A landscape with many peaks, sampled at points; each row gives a point and its height.
From any point a climber steps to the highest of the 2 points nearest to it. It stops when none of these is higher. Distance is the straight distance between rows; heights are no part of it.
Z121: [-25  27  12 -24  41  15  17  -3   7 -12  -7 -44  17  39  48   3 -26 -24
   5  -8]  height 286
Z251: [ -6   2  11  -2  43  22 -11  19   9  11 -26   5 -23   0 -26  17 -12  24
   4   8]  height 213
Z162: [ -8  10   8  -7 -15   9   4  17 -17  17  19  48  17  -1 -10  -5  11  -2
 -29  21]  height 506
Z453: [-47  27 -22  18  -8 -18  -3   0  31 -20  -3  34  25  13   2   0  44  32
  -7  21]  height 80
Z669: [ -1 -39  23  -6  -3  -1  -2  -5   1  22 -30  40 -13   2 -28   0 -45  -4
  -6  10]  height 64
Z925: [-19  28 -35  22  -3   8 -16  13   4 -10  33  24   4   8   3 -14  30  14
  36  27]  height 447
Z370: [ 28  -1 -25 -14 -13   1 -32   7 -31  20  14 -28  36  -6  15  -2  18   3
  30   9]  height 405
Z686: [-13  35 -13 -11   7 -24  -5   2   2 -14 -29 -30 -33 -13 -21 -16  11   4
 -10 -34]  height 144
Z498: [-14  -9  -1  29   5 -10   7  18  16 -15 -42   0 -12  20 -42   6  18  19
   7  -7]  height 275
Z577: [ 37 -38  -7   8  10  11 -15  -3 -14  -7  27 -20  11 -19   5 -18  43  20
  25   9]  height 394
Z740: [-57  15  -8  36   2 -13   9   3  43 -12 -18  -6   8  30  11   3  37  18
 -20  25]  height 102
Z14: [ 24 -11  13 -31  11  -1 -16   2  -6  -1  -9   2  16 -10   9   7  -4  12
  49  13]  height 255
Z720: [ 13 -43 -25   0 -16  14  -9  20 -12  -7  34  30  34 -20  -3 -12   3 -20
  12  13]  height 510
Z949: [ 45 -20  11 -11  -1  -1  -4 -24 -21   3  30 -11  -6 -37   6 -14  18   7
  29  -9]  height 339
Z581: [ 14 -25   6 -24 -23 -27 -20 -17 -16  36  11  17 -20   3  23  38 -38 -12
  32  14]  height 38
Z422: [ 14 -15   5  27 -12  23  19 -25 -31   3  20  41 -13 -18  -9 -11 -20  -2
  22   2]  height 145
Z796: [-34  13  -8   6  49 -16 -24   9  -8 -10 -25 -29   4  41  -5  12 -34   4
 -24 -24]  height 295
Z167: [-23  41   1  33  17  -9 -12  -7 -13 -10  21 -31  10  35  34  -6   1 -12
   0  -2]  height 538
Z742: [-13 -11 -17   6 -13 -11   7  19   1   1 -39   1  11 -22 -33   4  23   7
   8 -12]  height 318
Z854: [-25 -23 -36  28 -43  27  20 -15   4  -9  51  54   6 -12   8  -5  29 -17
  -7  28]  height 417
Z588: [-19  52  21  -7  23 -10 -10  -8  -2   4   0 -24   3  40  40  -8 -26  -6
   2   3]  height 373
Z563: [  6 -29  25   9 -30 -24  27   5  17  13 -31  23   7  18 -33 -25  -2 -11
 -23  10]  height 86
Z656: [ 19 -33 -21 -12 -25  -3 -28  11 -31   9  19   1  32 -41  -5  -3  -5 -18
  21  -2]  height 471
Z690: [ -5  14 -10  29  -8 -11 -29 -23 -28  10  -9   0 -17 -30  -9  -1  17  11
 -12 -16]  height 251
Z203: [-13 -23  -1  12 -24 -11   5  22  -2 -11  15  47  33 -11 -13  -3   7  -6
 -12   9]  height 548
Z416: [  9  26  16 -14  12  15  10 -14  -7  12 -26 -21 -11  20  15  11  -5  22
  20   7]  height 262
Z970: [-17  14  16 -10  43   4  19 -18   6 -34 -22 -55  21  20  25  -9  -9 -10
  -3 -30]  height 232
Z11: [ 19  -4  10  12  -1  35  15   4  27 -26  41  -8   9 -24  20   0 -58 -24
 -45 -18]  height 364
Z712: [-13 -27  -8   6  -8 -14  12   7  25 -17  26  18  -5 -45 -22   3  44  16
 -11  -6]  height 250
Z943: [  9 -17  27  -5  -8   9   5 -12 -10  11 -51  31   9   5 -17 -17 -13  -6
 -21  12]  height 73
Z473: [ 16 -24   7 -63  11 -13  13  -9  16  11 -33  11 -29  -8  -1  21 -33  11
  14  -1]  height 209
Z239: [ 23 -23  -8   7 -14  31  -7 -27   0 -22  19  13   8 -12  28  11 -82 -34
   0 -19]  height 43
Z710: [ 25 -21  25 -27  -8  -8   2 -13   5  -6   4  27  12 -30   7  -7 -28 -12
  50  12]  height 280
Z46: [ -4  32   1  19  12  16   7 -25 -16  -7  -4 -28  14 -25  19 -26  38  22
  10  11]  height 125
Z83: [-23 -29  -1  32 -50  -5  46  11  32  -9  23  11  12 -18  -8  -1 -13 -29
 -41 -14]  height 308
Z109: [-19   3 -22  45  13  -7  -4  12  11 -19  -6   0   4  23 -20  18  27  35
   5  -6]  height 238
Z43: [  5 -18  12  12 -26  16  43  20  19 -16  42  -2  -1 -17  -1  -7 -20 -33
 -54 -20]  height 334
Z975: [ 34 -13  30 -24  15 -27 -36  -5  10  -3  -5 -23  14  12  25  16  15   7
  23   4]  height 259
Z125: [  2   5 -23  38  -8  11   4  -6 -12  13  27 -35 -11 -21   7   7  35   8
  32   2]  height 53
Z668: [  7 -18   8  -6 -28 -15  -7  -1 -20  27   4   0   5 -38  -1   3 -23 -17
  -2  -3]  height 419
Z860: [-15  -5 -50  23 -23   1 -24  18  -9  12  51  11   6 -18   5 -16  27   4
  38  22]  height 551
Z771: [  3 -15   1  24   8  32  30   2 -13   0  29  35 -19 -14 -22  -1   8  17
   0   6]  height 166
Z589: [  0  23  26  14  12  -7  11 -15  20  11 -35 -33 -19  44   3  -7  -6  18
   2   4]  height 200
Z799: [  3  26  -7 -34  -9 -22  -1   2   9  14 -29 -17 -40  13 -29 -17   4  -9
 -25 -15]  height 153
Z769: [ 17 -16  28 -31 -16   7  11  -2   4 -19   6  36  35   1  22  -7 -43 -37
 -44  -4]  height 436
Z247: [-26  35 -19  36  -7 -13 -29  18   2  -5  19  -7  13  28  20   9  23  -6
  20  18]  height 387
Z648: [ 11 -17  -8 -25  -5   4  -4   3 -20   9 -45   4   3 -18 -25  22 -12  -1
  16 -19]  height 363
Z82: [ 11  19 -11   9 -10  14  -8   2 -27  37  21 -32 -15 -15   4  27   6  -3
  12  -2]  height 16
Z281: [ -6  33  -5   3  29 -11 -19   8  -5  -1  11 -17   1 -17   1  -5  -3  24
  29  -3]  height 273
Z465: [ 23 -18 -11  15  -6  20 -16 -31 -38  -1  13  29   2 -24   0 -34  -8  14
  34  18]  height 123
Z341: [-26 -30   3  25 -18  -1  34   4  26  -2  43  22  -4 -52 -10  -9   8 -10
 -28   1]  height 278
Z966: [ 24   0   4  10  -8 -15  -4 -26 -27 -10  19  13 -17 -44 -18 -10  20   9
   1 -20]  height 293
Z72: [-16  30 -13   2   6   5  20   2   4 -21 -18  -8  21 -15  -1 -16  46  30
 -10   0]  height 186
Z172: [-36  33   8  24  10  -1  22  20  31  -5 -22 -34   2  47   6  -9  14  -2
  -9  11]  height 139
Z514: [-25 -18 -52  24 -49  -1  -3 -12  -4   8  45  39  23  -5  -2  -4  37   5
  16  23]  height 462
Z863: [ 20 -27  25 -19 -11  10  13 -15   6 -20  -7  26  -7 -29   2  -2 -39 -38
  18 -14]  height 303
Z364: [  0  -4  19 -10  -7 -29  23  11  29  23 -20  -7  -4  16 -32 -33  21  20
 -40  19]  height 107
Z667: [ 36 -18  35 -22  -8   8   6 -15  -4  -5 -16  17 -25  -8  -4   7   8 -27
  -3 -10]  height 327
Z935: [ -4  15   2 -24  25 -23 -26   6   7  -7 -33 -31  -4  58   1  30 -13  -1
 -13 -22]  height 341
Z264: [-17  25 -34  11  24  30  -5   9   7 -32  10 -29  23   3  19  -2  52   8
   5  -5]  height 245
Z481: [  5 -10  24  11 -19  15  10  -3  -5 -20  37  46  25  -8  19 -23 -31 -34
 -30  11]  height 414
Z397: [-13   7 -25  47  -3 -14 -17 -20 -16  -9  12  23  -2  -5 -14   4  38  38
  -1  -4]  height 208
Z961: [  7   9  -7 -25 -14  -3 -12  21 -12  40   7 -20 -33  -2  -4  41 -13 -18
  10 -12]  height 32
Z585: [-22  11  -2   4  53  22 -21   0   2   5 -38 -30 -26  20 -15   5 -13  12
 -22 -14]  height 247
Z390: [ 22 -17   2  20  -6  15 -10  -1  11 -43  61  22  24 -10  25 -25 -41 -24
 -27  -6]  height 391
Z624: [ 22 -35  -9  19  -3  19  11  23  -1   0  36  -9  14   2  -4   2  56  15
  13  16]  height 449
Z995: [ 12  -5  25   9  34  33   1  16   1  13  18  14 -17 -13  -9   6   3  18
  17  23]  height 189
Z208: [  0  18   2 -50  36 -23  -2 -37  28  -7 -47 -44 -30  31  35   1 -16   7
 -15 -14]  height 150
Z999: [ -5  30  14  -7  -2  -5  43   9  22  -1 -32  -9   3   7 -13 -28  31  30
 -17  14]  height 141
Z369: [-23  35 -22  25  20 -20  -4   2  -3 -16   4 -43 -10 -18  -6   0   4  18
   1 -35]  height 204
Z872: [  7   4  -2 -55  27 -15 -13  -1   6  -3 -36  -6  -3   2  20  31 -27  24
  39   1]  height 229
Z36: [  5   8  31   0  14 -22 -21  18  20  10   2 -50   2  29  22  31   1  -4
  15  -3]  height 291
Z343: [  8 -38  19 -22   8   0  -9 -11 -10  19   1  35 -17 -16  -3  21 -59 -13
 -27 -14]  height 57
Z212: [-11  -2 -10 -15 -17  20  24  20  18   9 -37  29 -29   4 -44 -17   3 -30
 -26   3]  height 81
Z993: [ 21  -9   1 -50  -1 -13   6 -21   5  23 -44  -4 -52  23 -18   8 -14   1
 -13  -8]  height 188
Z931: [ -4   4  10 -31 -16  -3  11   9 -13  15   3  45  21  -6 -12 -13 -38 -18
 -43   0]  height 464
Z937: [ -9  31 -16 -14 -11   7  33  19   1  29 -25   0 -31  20 -39 -20   6  -1
 -25   4]  height 110
Z849: [ -6  33  14   3 -24 -13  -4   9 -12   8 -10  27  -7  24  -9  -5  16  -1
 -19   6]  height 444
Z211: [-18  20 -21  30  25   8 -12  14   8 -15  27 -17   8 -13   5 -19  11  17
  56  20]  height 349
Z454: [ 15 -32   6 -19  -1   5   9 -15  -7   5  33  24  13 -11  29  13 -85 -12
 -13  -4]  height 49
Z9: [ -2  10   0 -35  40 -15  22 -19  16  -6 -35 -72  -1  41  13  -4 -16   6
 -25 -31]  height 182
Z625: [  3  21  10 -25  -7 -26 -26  17 -10  14 -31   4   2  33  -7  21 -15   0
  -6  -3]  height 383
Z47: [ 15  21  11  14  30  13  -9 -38 -17 -14 -20 -41 -12  39  31  17   0  12
  11 -19]  height 201
Z260: [  7 -17   9 -34 -13 -16 -10   3  -7  33  11  18 -41   6  -6  41 -47 -29
  -4 -10]  height 48
Z464: [ 13 -11   3   5   0  13 -12  21  -3   3  -5 -12  19  -2  -2  19  48 -11
  -2   9]  height 396
Z503: [ 13  23 -39   1  -3   8 -22   9 -18 -12  27 -32  32  17  30 -20  48  12
  20   6]  height 320
Z457: [ 13 -12  35   1 -10  14   4  13  13   9 -24   1 -11  10  -3  18  25 -27
   5  16]  height 357

Where does a climber stop that starts at each point below?
Z686: Z860
Z14: Z624
Z397: Z624
Z995: Z203
Z975: Z203
Z454: Z72
Z83: Z203
